Each row is a point on a landscape with many peaks, with its height.
From any point a climber steps to the highest of the 2 points nearest to it. It stops when none of these is higher. Distance is the straight distance between rows; heights are no part of it.
Maleg h=254: [ -9 -36  -7 -11 -11  55 -32  -7 -19  25  22  15 -50   1   6  30 -11   5
  -4  43]
nudub h=396: [-22  11  -4 -22 -19  62   6   7 -25   0 -15  16  15  30 -29  19   6   1
   2   3]
nimep h=643: [ 15 -32  11 -16  26  32  -6  27   0  -2   9  25  -9  -7  26 -22  14  16
 -13  -2]
viv h=354: [ 16 -35 -10   8  -9 -11 -10  -2   8   8  -1 -25  -5 -39  13   2  -6   7
  40  57]
kel h=480: [ -9 -11   7 -22 -20  61   3  15 -27 -11 -32  51  20  38  38 -18  12  15
 -11  -7]
kef h=202: [ -8  17  12  -1   3  -7  13  -2   9  -9 -20  30   5  22  10 -44   1 -21
 -46 -26]
Fak h=642: [ 18  -5  15 -30   9 -15  18 -11   6  37  14  26  20 -37   4   0 -14  -7
  19 -19]
parev h=41: [-45  33  -4 -19  12  46   1  -1 -12  -3  -8  37  13  43   5  -1  -4 -30
 -49 -42]
ruk h=306: [-15 -11 -11 -35  -4  60  -6  29 -13  24   7  49 -29  22  28  11  -2   8
 -33  18]
feb h=429: [ 11   6  -5  -5 -11 -25  -3   7  28   7  28 -15 -74 -21   9  15  15  18
   1 -15]
mapip h=213: [-11 -19  -8 -30  -5  42 -16  -5  -7  37  34  24 -57 -36  22  28   4   7
   0   0]
Vegi h=174: [ 14   3 -12  11 -11 -57  11  26  23   5 -19 -25  46 -20   2  20  -5   1
  35  25]
Nad h=340: [ 10 -28   3  20 -32  -2 -28  -1  -7   2  -7 -12 -46  -3  14   8  21  42
  15  43]
Tero h=191: [-38  19 -12  20   0  29 -12  -9 -30 -11   7  14 -15  41 -11 -28 -14 -16
 -32  -5]
fuv h=106: [-33  23   1 -40  -7  36   2  -5   9  32  -3  43   7   8  16  10   0 -11
 -17 -36]
beg h=167: [-21   7 -13 -43  18  48  -8  -3  15  35  17  17 -19 -24  22   1  -5 -13
  -3 -11]
gok h=586: [-11  -4   2   6 -13   5   7 -33 -10  -1 -29  -3  44  21   9 -38 -20 -16
  28  10]
zad h=333: [-13  14  -1  37 -10  -9 -22 -13 -13 -21 -31  -4   9  31 -40 -24 -14  -6
 -41  36]
Somam h=203: [  5  19   8 -30 -35  -2  50 -13  -1  -2 -49   5  17  19 -11 -22   0 -33
  -5 -16]
saf h=482: [ 15  -5  -8  11  33 -25 -14   2  36  -7  45 -38 -65 -16  16  24  -1  -4
 -12  -6]
deda h=237: [ -3  47   1 -24  21   1  28  16  16  -9   9   6  -4   2 -29   3  13 -21
 -41 -55]
gika h=98: [ -9  31  -8  19 -11 -12  36  -8 -12 -48 -59 -43  48  37 -11 -18   6 -26
  -2 -13]
Sabit h=380: [ -2  -3   9  18 -24  28 -16 -16 -31  -8 -48  15  49  40 -12 -21  -7  27
  -3  30]
sunu h=358: [-24 -26  -3  26  -1  23 -59 -31  -5   3  25  -4 -15  -7   8  32   2  18
  21  26]
Siboz h=281: [ 14 -19  -6  -7  -1   8   6   9   9   8   9  -7 -63   0  -6 -24  -3  -9
 -12  23]
Seva h=143: [  1  15  14   1 -12  -5  39 -12 -11 -37 -54   0  26  37   4 -40   8 -38
 -32 -33]
fazan h=506: [ 41 -37  10  23  41 -37  -5  -6  -1   1  54 -27 -26 -14 -12  25 -22   1
  -4   3]
pez h=193: [-20   8  -7  -6  28  13 -26 -13  -5  22  41  22 -37  10   2  -1 -13  -9
 -38 -26]
pivam h=398: [  2  14  11 -47   6  30  38  -9   7   8 -14   8  45  -6  -2  16   6 -30
  20 -41]
Saza h=332: [ -6   6  14 -21  33  27   7   6   2  -7   8  13  45   5   8   1  11  -5
   0 -48]
dad h=322: [ 13  27  -4 -27  21 -19  47  16  37 -13 -12 -13  25 -13  16  -6   0 -32
  10 -41]
Tak h=564: [ 13  -8   2  -3  24   3   3  20  34 -16 -28  -2  23  -4   9 -23  -4 -20
  -9  28]
vap h=471: [-25  -5  -5   3   6   7 -10 -21  -3   8  11   9   9  -7  22 -31 -10  -8
  25  -9]
kefe h=321: [  3  -1 -11  30  -2   8 -23   3  -8 -32 -50 -23  42  22  -5 -17   3  30
   3  47]
rebun h=192: [-15  34   3   3  23  15  26  12  -6 -45 -13  -8  25  19 -21  -6  16 -28
 -31 -42]
Tem h=502: [ 13  -1   4  -2  15 -47  -9 -12  17  24  49  -4  -1 -46   5  44 -12   8
  29 -25]
Nom h=224: [  9  21  -6  23 -23 -46  19  15 -11 -21 -35 -32  38  16  -9 -10  25  30
  27 -11]
Dumo h=494: [-15  27  11 -32 -30  32  11   1   8   7 -29  18  32  -2 -15  24  19   2
  21  -9]
zigi h=253: [ 32   7 -11  21 -12 -65  26  32  -4 -15  -8 -30  -6  -1 -12 -17  13  25
  13   1]
Darat h=157: [ 24 -13 -18  16   0 -55   7  33  14   3  21 -29  21 -51  22  40   2  14
  47  12]
zef h=145: [ 52 -32  -4  32   1 -56   7  28  -5  -8  17 -43  -6 -25   4  30   9  38
  24  22]
masev h=300: [ -8  -9  -3  -4 -28  30 -23   5  -3   6 -11   4 -39  14 -13  -1   4  16
  -3  48]
Zod h=431: [ 21 -14  -5 -25  18  -6   5 -21  14  39  46 -19 -61 -55  10  30 -27 -10
  10  -4]
roba h=397: [  8   9   7   0  41 -27  15  -9  -4   5  30  15   3  -5  -4 -30 -22 -22
 -33 -48]
nosu h=313: [-25   3 -10  15  24  24 -38  -4   2 -14  30 -21  -3   8 -24  20  -3   1
  10   4]
mun h=465: [  2  -7  25 -22 -39   4  -6  -6  -2  34 -20  43   7   1  -9   7  -1  16
  -3  24]
kunim h=569: [  0 -17   5 -10  -6  48 -16  21  11 -18 -30  25  15   2  30 -17  23  26
   2  19]
lariv h=384: [ 11   3  19   1 -40 -29  -3  -5  -4  10 -32  15  16  14 -10 -13  18  34
  10  11]
Gamug h=399: [ -3   0  -5  11  18  -7  10  -5 -22  -5  29   2 -25   9   6 -43  -7   1
  -1 -38]
sarur h=554: [ 26 -28  -2  25  29 -39  -6  -6  -3   6  64 -36 -14 -42  10  63 -12  15
  39  -5]
rirog h=377: [  6  24  -5  -1   0 -62  21  10  35   2   0  -2  13 -14  15 -14  -7 -19
   7 -29]
Riva h=286: [  5   1  17  22   6 -31 -27 -11 -20   4  39  15 -16  17 -28  11   3  21
 -26 -27]
lenid h=297: [-14  12  16 -38 -17  35  38 -21 -20   5 -30  20  33  31  -4   1  -8 -37
  -6 -40]
Sazi h=160: [-10   9   1  17  15  36  -5  13 -16 -40 -19   0  35  32 -22  -9  22   6
 -22  -4]
lepar h=436: [  8   7  -1  14 -10 -61   2  -2   4  16  27   2  -6 -15   1  -7  -2  12
  20 -26]
simup h=232: [  1  12   7  -8  -1 -20 -15 -17  -5  26  53  11 -57  -5 -22  26 -12  11
 -19 -35]
Vop h=56: [-24  34  -1   4 -26  26   7 -23  -5 -39 -63 -14  52  49  -9  -5  -2 -24
  -4   0]
sagu h=131: [-15  22   1   4 -16  34  -6  27  -3 -31 -32  17   0  37 -16 -10  17   2
 -48  15]
dup h=604: [  3  -2  -9  38   9 -48 -16  -3  -5  -2  48 -44 -11  -5 -17  35  -7  15
  33  -1]
rugi h=265: [-12  28   6  21  -9 -44   1 -15  15 -11 -26   4  18  21 -16 -33 -11 -29
 -28   3]
dugu h=393: [  9  -8   1  17  17   9   1   4 -24  -8   1  -4  -7  16 -48 -17 -15 -11
 -29  28]
sabe h=385: [ 23 -23  -3  -8 -10 -18   7  -7   9  24  23 -16 -39 -62   3  32  -2   1
  36  23]
rabu h=382: [-28 -16  -1 -30 -24  59 -16   0 -17  24  -8  60  14   7  34  14  -3  11
   5  10]
Fovav h=285: [  5  14  -1  -3  27  -8   2  21   8 -11  26  -4   7  -4 -19  12  12   7
  -3 -33]
zus h=542: [  1   4 -10  40  -1 -40 -23  -5  -4 -12  18 -40 -37  14 -28   4   5  16
  -3  15]
Fom h=552: [ 19 -24  15 -18 -23 -15   4 -13  -1  37  -6  28  16 -43   0   6  -4   6
  32  27]
Tur h=198: [ -1   7 -18  14 -21 -21   8  13  -8  -6 -37 -39  48  -5  -6   9  12  33
  53  26]
bofu h=144: [-25  10  -8   4 -12  40  21  -7 -35 -22 -20  -2   7  40   0 -44  -2 -12
  -5 -20]
Rutu h=435: [  8 -31   4  19  20  -2 -21 -25  33   9  37 -39 -68 -26  35  63   3  -6
   6  18]
vose h=369: [ -6 -24  -4  13 -17  11 -35   8  18 -16  -1  -7 -22 -35  40  17  35  38
  30  31]
sesuf h=249: [-31   1  -7  -3   2  42 -28  11 -25  13  25  34 -36  35  -1  11 -11  -3
 -40   8]
nor h=400: [ -3 -45   5  26 -11  13 -33 -27   6  -2  24 -25 -51 -31  41  48  21  20
  28  28]
Lipo h=468: [  5 -12  12   5  -3   8   2 -22 -32   8 -16  14  41  21 -31 -19 -22  -6
  -7  18]
doko h=331: [  5   0  22  23 -18 -28 -17   7 -15  -5  -4  20  -2  24 -22  -8  20  35
 -31   1]
Givam h=481: [-20   1  -8  14  -8 -16  -4 -18  19  -1 -25  -6  60 -15  31 -12 -12 -12
  53  13]
raz h=282: [ 25   8  -5  18 -10 -26  23  21  -6 -22 -29 -24 -11  13 -24 -38  11   3
 -19  24]
dazam h=660: [  9   6  -2  25  15  -3  17   7   2 -42 -46 -20  41  21  -7 -44 -14 -29
 -26  30]
Mubu h=460: [ 29  -3   2  20  49 -50   9  12   8  -6  43 -16 -13 -15 -16  -5 -20 -11
 -28 -22]
buzo h=328: [-18   8 -11 -16  16  59   4  11  -5  -9  15  -8   3  -1 -16   6  14  -3
  22  -6]
zil h=320: [ 17 -13  -3   4 -16 -24   8   4   6   7 -10 -10 -21  -6   5 -34  -7   2
  13  35]
gem h=555: [ 10  -6 -12 -20  17 -21  19   9  31  22  11  -7  18 -58  21   8 -11 -18
  36  -7]
guzo h=522: [ 23  -3  12 -36  28 -15   2 -12  16  45  36  18 -26 -36   7   7 -20  -3
 -22 -25]
repub h=493: [ -1   3  -3 -30  -1  10  10  10  43  10 -26  -3  19 -32  12   2   5 -20
  26  25]

Where does a climber stop that starts at each point below?
simup -> Fak
parev -> nimep
bofu -> nimep
pez -> nimep
fuv -> saf

Call two points neighbours if one is among the 2 nearest of the other. Go from one point of each pair to the other, from neighbour to neighbour, staying as high as possible. Name the lowest point that can't be avoided.
Dumo, dup -> dad
saf, pivam -> nosu
dazam, Fak -> repub
dup, gok -> roba
